Points on a hilly landscape, in no order, each with its height.
From any point a ball rolls to the lowest of the 2 points nearest to it. It stops when none of these is lower. Distance is the straight distance between rows; heights are no part of it.
z_784: 3	-15	-25	-19	-14	-59	-17	-83	14	-41	-33	23	-6	-5	-7	-5	8	-2	-61	3	31  h=25.9
z_195: 25	-18	-30	19	-5	13	-11	65	-25	-16	-4	-3	22	-52	-28	12	34	-32	29	6	-55  h=41.1
z_826: -21	15	-31	37	-13	26	-21	30	-9	13	33	12	-13	1	8	24	31	-3	-7	-37	4  h=24.6
z_56: 13	12	24	-17	26	-8	12	-47	41	0	-61	16	-12	-27	-48	16	-5	-18	-37	52	25  h=50.2
z_878: 1	-38	47	14	-4	-2	-13	29	14	53	-26	-47	20	24	-41	16	-17	-3	59	33	0  h=35.2
z_969: -4	-57	-32	15	-58	-47	35	-81	-44	-21	-37	-4	-26	16	4	27	-44	-10	20	-34	17  h=22.7
z_369: 24	-53	-27	50	-5	-5	-17	-39	-18	-21	-49	2	-17	-8	-48	27	6	-28	1	17	7  h=33.7
z_269: 32	43	11	8	45	-35	-7	-27	37	4	-62	-12	-5	-1	-50	-2	-25	-8	-6	79	6  h=47.6
z_115: 25	55	-28	-13	10	20	35	-18	17	-18	25	7	-31	15	4	16	-2	17	-31	5	19  h=15.0
z_532: -38	-30	-34	27	-20	-27	-2	-47	-37	1	9	9	-39	1	7	58	44	2	23	-54	43  h=23.0
z_315: 26	-14	4	-24	17	18	32	46	2	0	50	-20	23	-58	39	0	5	-21	13	29	-55  h=11.4
z_148: 2	37	-4	12	-41	-54	20	8	9	-23	-10	-14	-27	55	-24	17	-24	48	-19	-13	12  h=21.0
z_395: 33	3	-8	32	-18	-23	49	58	-4	10	46	-15	-31	5	-2	53	47	-3	5	-14	-4  h=19.3
z_801: -1	-2	-40	11	10	24	-24	26	-17	-8	25	15	41	-36	43	-15	23	-27	27	-40	-48  h=62.9
z_242: -5	-44	12	-14	-46	-66	51	-64	-23	-10	-46	-7	-23	22	5	1	-29	14	-18	-30	28  h=7.0
z_89: 42	-3	-14	12	13	18	44	9	-15	-8	40	-12	-2	-59	12	17	37	-44	27	24	-22  h=16.1
z_780: 46	15	-5	-32	25	-6	73	20	-4	-69	13	-21	-30	17	9	-17	21	30	-18	4	-23  h=60.4
z_635: 48	-8	35	37	-19	11	4	32	-7	50	23	-22	33	24	14	-13	-66	-11	43	24	-51  h=15.3
z_480: 40	-9	6	1	14	25	-5	73	-4	-16	-19	-12	32	-18	-36	-28	-7	-21	47	21	-78  h=39.2
z_130: -25	-54	69	-13	28	28	-44	37	17	54	-10	-29	44	4	-27	1	-9	-30	35	47	-5  h=33.9
z_488: -46	5	-19	32	-1	-53	-27	26	19	21	-1	39	13	-35	-17	6	65	-8	-53	4	6  h=24.4
z_261: -30	34	-46	-28	-11	51	-17	-7	-8	-47	5	16	-17	1	-6	14	20	23	13	-33	20  h=30.3
z_977: -16	-25	14	-47	28	46	1	-4	-8	3	50	-23	10	6	84	3	-3	-2	-10	-27	23  h=15.9
z_169: -48	-53	30	23	-12	-44	-2	-34	3	70	-29	34	-22	-5	-18	18	17	-17	-30	-21	25  h=15.1
z_923: -33	-33	50	-43	18	29	40	7	31	30	16	19	-21	-10	3	21	34	-32	-43	3	47  h=21.1
z_365: 11	-45	0	-5	28	6	25	-3	-7	-31	-33	-1	9	-49	-11	-21	20	-33	-11	36	-6  h=54.8
z_714: 45	14	-44	28	13	56	11	-20	-12	-7	21	2	-24	-21	-9	31	21	-38	32	2	-3  h=21.7
z_608: -13	-42	47	12	-20	-9	17	-19	33	63	-14	12	-34	-6	-39	52	0	-28	-32	2	52  h=23.2
z_650: 36	38	2	30	-22	-71	25	-4	22	-26	-18	-20	-20	37	-17	-3	-15	19	-56	43	-2  h=27.7
z_438: 52	50	-15	-37	-3	59	8	-17	-20	-6	86	-6	-24	44	9	14	-33	25	17	-28	-17  h=13.6
z_987: 24	63	8	-34	7	58	-38	34	0	-1	51	9	24	21	18	-20	-19	17	-8	-13	-31  h=8.0
z_312: -55	35	-45	-3	-22	30	-40	2	8	11	25	39	-20	-2	-1	39	26	15	-10	-51	40  h=27.6
z_492: 16	23	-33	29	-20	7	-9	23	-25	-10	-12	-1	7	21	17	-23	-24	21	29	-50	-36  h=65.6
z_704: 21	-15	-20	33	11	37	-10	7	7	-4	-15	10	-6	-30	-46	35	15	-34	2	27	3  h=27.3
z_523: 22	-39	13	6	-31	-77	35	-62	14	-45	-38	-14	-14	23	-9	-6	2	10	-61	-5	28  h=19.6
z_335: -29	-12	-38	17	29	-30	-4	-49	-19	-27	-7	16	-6	-41	18	6	64	-26	-33	-10	36  h=8.9
z_963: -22	3	42	9	-27	2	2	-5	-1	39	34	-6	25	39	67	-30	-63	35	-8	-30	14  h=33.1
z_161: -3	8	-10	28	-33	4	12	-20	-26	-14	37	-16	-55	6	-3	77	42	17	40	-43	48  h=27.4
z_753: 61	23	-19	0	8	33	27	-36	-11	-41	-23	-14	-10	16	-30	-15	-57	15	25	17	-39  h=23.8
z_215: 14	-3	-16	-34	23	61	-26	59	-20	-35	26	-12	33	-17	41	-11	30	-5	36	-25	-41  h=62.1
z_829: -23	27	-19	19	16	25	-55	-15	3	33	-14	25	34	-5	4	-43	-37	-5	26	3	-16  h=67.7
z_588: -60	-35	8	17	-22	-80	-6	32	2	22	-12	21	-8	10	-15	-2	51	19	-47	-12	24  h=26.6
z_621: 2	-35	42	32	-7	26	-46	16	-17	60	14	-7	36	24	10	-11	-60	-19	38	12	-20  h=19.4
z_962: 11	7	12	30	-42	-15	39	44	-7	5	15	-9	-22	41	-6	30	0	34	-3	-26	7  h=15.5
z_794: -24	-25	56	-3	20	-3	-4	29	28	44	-22	0	19	-17	-6	-20	5	-19	7	31	-8  h=32.3
z_688: -65	33	4	-15	8	-37	-44	23	4	22	-31	3	37	24	31	-66	-17	34	30	-21	0  h=37.1
z_219: 7	-4	-47	-16	4	-26	-19	-73	3	-78	-11	-4	-7	-30	-12	-3	53	-10	-38	3	37  h=18.4
z_899: 20	50	-1	-30	5	59	-24	-6	-32	-12	96	-17	15	19	62	8	-20	17	-11	-31	-15  h=10.5
z_555: 6	0	44	-3	-14	11	-27	54	8	5	-8	-37	14	39	-29	10	-21	32	44	-1	-8  h=36.6
z_509: -29	-37	-16	-1	-11	-28	6	-6	-14	-15	-50	4	-9	11	-9	-17	12	26	-5	-33	16  h=27.8
z_123: -9	21	7	-18	10	20	38	15	35	14	42	18	-9	-7	19	10	28	3	-37	9	32  h=19.7
z_376: -64	3	0	23	12	-79	-7	-8	4	37	-31	32	29	3	39	-69	-13	20	-31	-23	6  h=42.8
z_779: -65	-37	8	-17	-10	-14	-2	5	-3	22	-15	27	-12	-4	-6	9	45	8	-26	-29	21  h=22.9
z_747: -13	-15	28	8	-42	1	-11	-41	-4	32	-1	0	19	29	35	-2	-91	8	30	-20	0  h=28.7
z_175: 40	-19	0	10	18	-39	23	25	11	-48	-41	-25	16	-31	-40	-31	16	-17	-8	67	-40  h=57.0
z_109: 46	11	-14	-8	5	-24	51	24	-9	-53	-17	-19	2	-4	-18	-39	8	11	-9	26	-60  h=58.9
z_477: 4	3	54	0	-2	-3	21	2	51	46	-14	10	-32	14	-49	28	-16	-5	-19	45	36  h=27.5
z_113: 25	-40	37	1	11	38	-15	83	-6	-14	-22	-28	5	19	-36	4	12	7	53	10	-49  h=37.8
z_225: -1	5	46	5	-5	-85	31	-9	18	11	-39	-19	-7	26	-6	-26	-21	9	-39	33	28  h=33.3
z_385: -19	-41	15	10	-15	38	-32	23	-5	30	29	7	0	9	17	34	4	-9	16	-28	1  h=21.4
z_57: 54	13	14	14	-11	33	13	6	0	4	-19	-21	-15	25	-62	9	-36	10	39	31	-30  h=16.6
z_152: -50	-24	-31	17	23	-15	-20	-42	-33	-29	-2	11	-25	-25	6	24	85	-16	29	-41	39  h=17.0
z_334: -22	-5	50	-18	24	-9	-15	-4	52	69	-34	1	4	-13	-45	11	27	-27	-7	45	31  h=30.2
z_865: -14	41	-47	-2	27	5	-13	3	-2	-33	-4	27	19	-25	34	-55	17	9	-36	-6	2  h=70.4
z_200: 0	4	-1	-41	25	31	44	25	-5	-48	20	-16	-18	-6	21	-14	42	24	4	-8	8  h=61.2
z_469: 7	19	-52	-7	17	-26	16	-21	-33	-57	-12	-15	1	-9	24	-32	28	13	-17	-19	1  h=71.8
z_203: -13	3	28	-37	0	60	-39	3	-27	20	66	-3	14	13	57	20	-31	11	-38	-8	4  h=13.2
z_692: -42	52	-16	6	18	3	-26	-12	21	23	-8	36	19	-11	29	-39	-18	2	-25	0	18  h=69.1
z_873: -47	34	37	-11	-4	-36	-8	10	23	45	-2	-11	29	33	44	-49	-42	29	-1	-3	16  h=35.4
z_964: 26	24	-41	26	3	19	-6	-10	-39	-5	37	-3	10	-11	56	-10	-4	-6	41	-50	-15  h=64.2
z_163: -48	-15	-1	-47	-25	-28	-12	-36	9	-29	-64	32	-13	1	-32	1	-14	12	13	-13	15  h=33.0
z_819: 39	-27	0	67	5	-25	-14	-19	-2	7	-51	-5	4	-13	-51	6	-18	-42	10	58	-23  h=39.8
z_118: 11	36	-6	-37	18	22	29	45	28	-11	81	-10	5	-63	10	14	46	-14	-1	27	-21  h=7.9
z_181: 0	-10	-11	-20	35	17	-19	-40	11	-30	-60	23	2	-46	-34	-30	9	-25	-27	44	12  h=52.7
z_991: 16	-3	16	29	15	-38	-29	-24	42	48	-65	-4	4	-17	-67	30	-17	-41	9	76	11  h=44.4
z_607: -48	16	-35	-63	-11	9	-6	-36	-4	-64	-35	30	-4	-10	-16	-15	-1	17	-10	-17	26  h=33.8
z_510: 41	38	-13	-51	22	49	8	40	-21	-50	54	-22	-1	-2	19	6	46	19	33	-29	-26  h=61.7
z_945: -80	-10	6	-5	7	-46	-31	-31	5	31	-44	24	25	-4	17	-50	-26	20	23	-22	3  h=40.3
z_872: 15	48	-15	-30	0	42	-15	63	5	-3	73	7	24	-25	13	-5	22	-8	-24	15	-34  h=5.6
z_816: -6	36	-18	17	-6	7	-64	49	-15	21	2	3	43	15	12	-33	-24	13	37	-25	-44  h=66.6
z_695: -26	-6	-43	28	29	-41	-5	3	0	-6	21	22	16	-46	34	-13	62	-34	-36	18	2  h=18.0
z_667: 29	53	-31	-24	-20	18	48	-28	-2	-31	45	-10	-55	46	13	18	-34	45	5	-25	15  h=20.4
z_196: -17	5	20	9	5	-67	23	-18	23	37	-33	22	9	-3	34	-50	-15	-7	-57	17	17  h=37.6
z_634: 66	-29	22	25	-27	30	21	2	-14	17	6	-27	-15	44	-5	0	-75	10	50	4	-38  h=8.6
z_552: 50	35	-3	-41	8	75	8	-28	3	-33	31	-8	-17	28	-25	-5	-57	20	20	6	-25  h=17.7
z_392: 16	-1	33	24	-36	35	-45	-22	-20	57	31	-5	16	34	19	30	-98	3	29	8	-8  h=23.5
z_610: -22	-64	43	-31	10	44	15	4	-2	16	30	-10	-1	1	28	33	19	-7	-4	-18	32  h=18.5

Call two points neighbours if one is among the 2 nearest of the other. Go from one point of each pair to the other, from neighbour to neighbour, staying as low as possible. Name the highest point that can't be avoided.
z_962 and z_115 | z_826
z_634 and z_899 | z_753
z_335 and z_779 | z_588
z_872 and z_115 | z_667

Where does a ball stop that starts at each point below?
z_945 | z_634
z_555 | z_169
z_829 | z_872
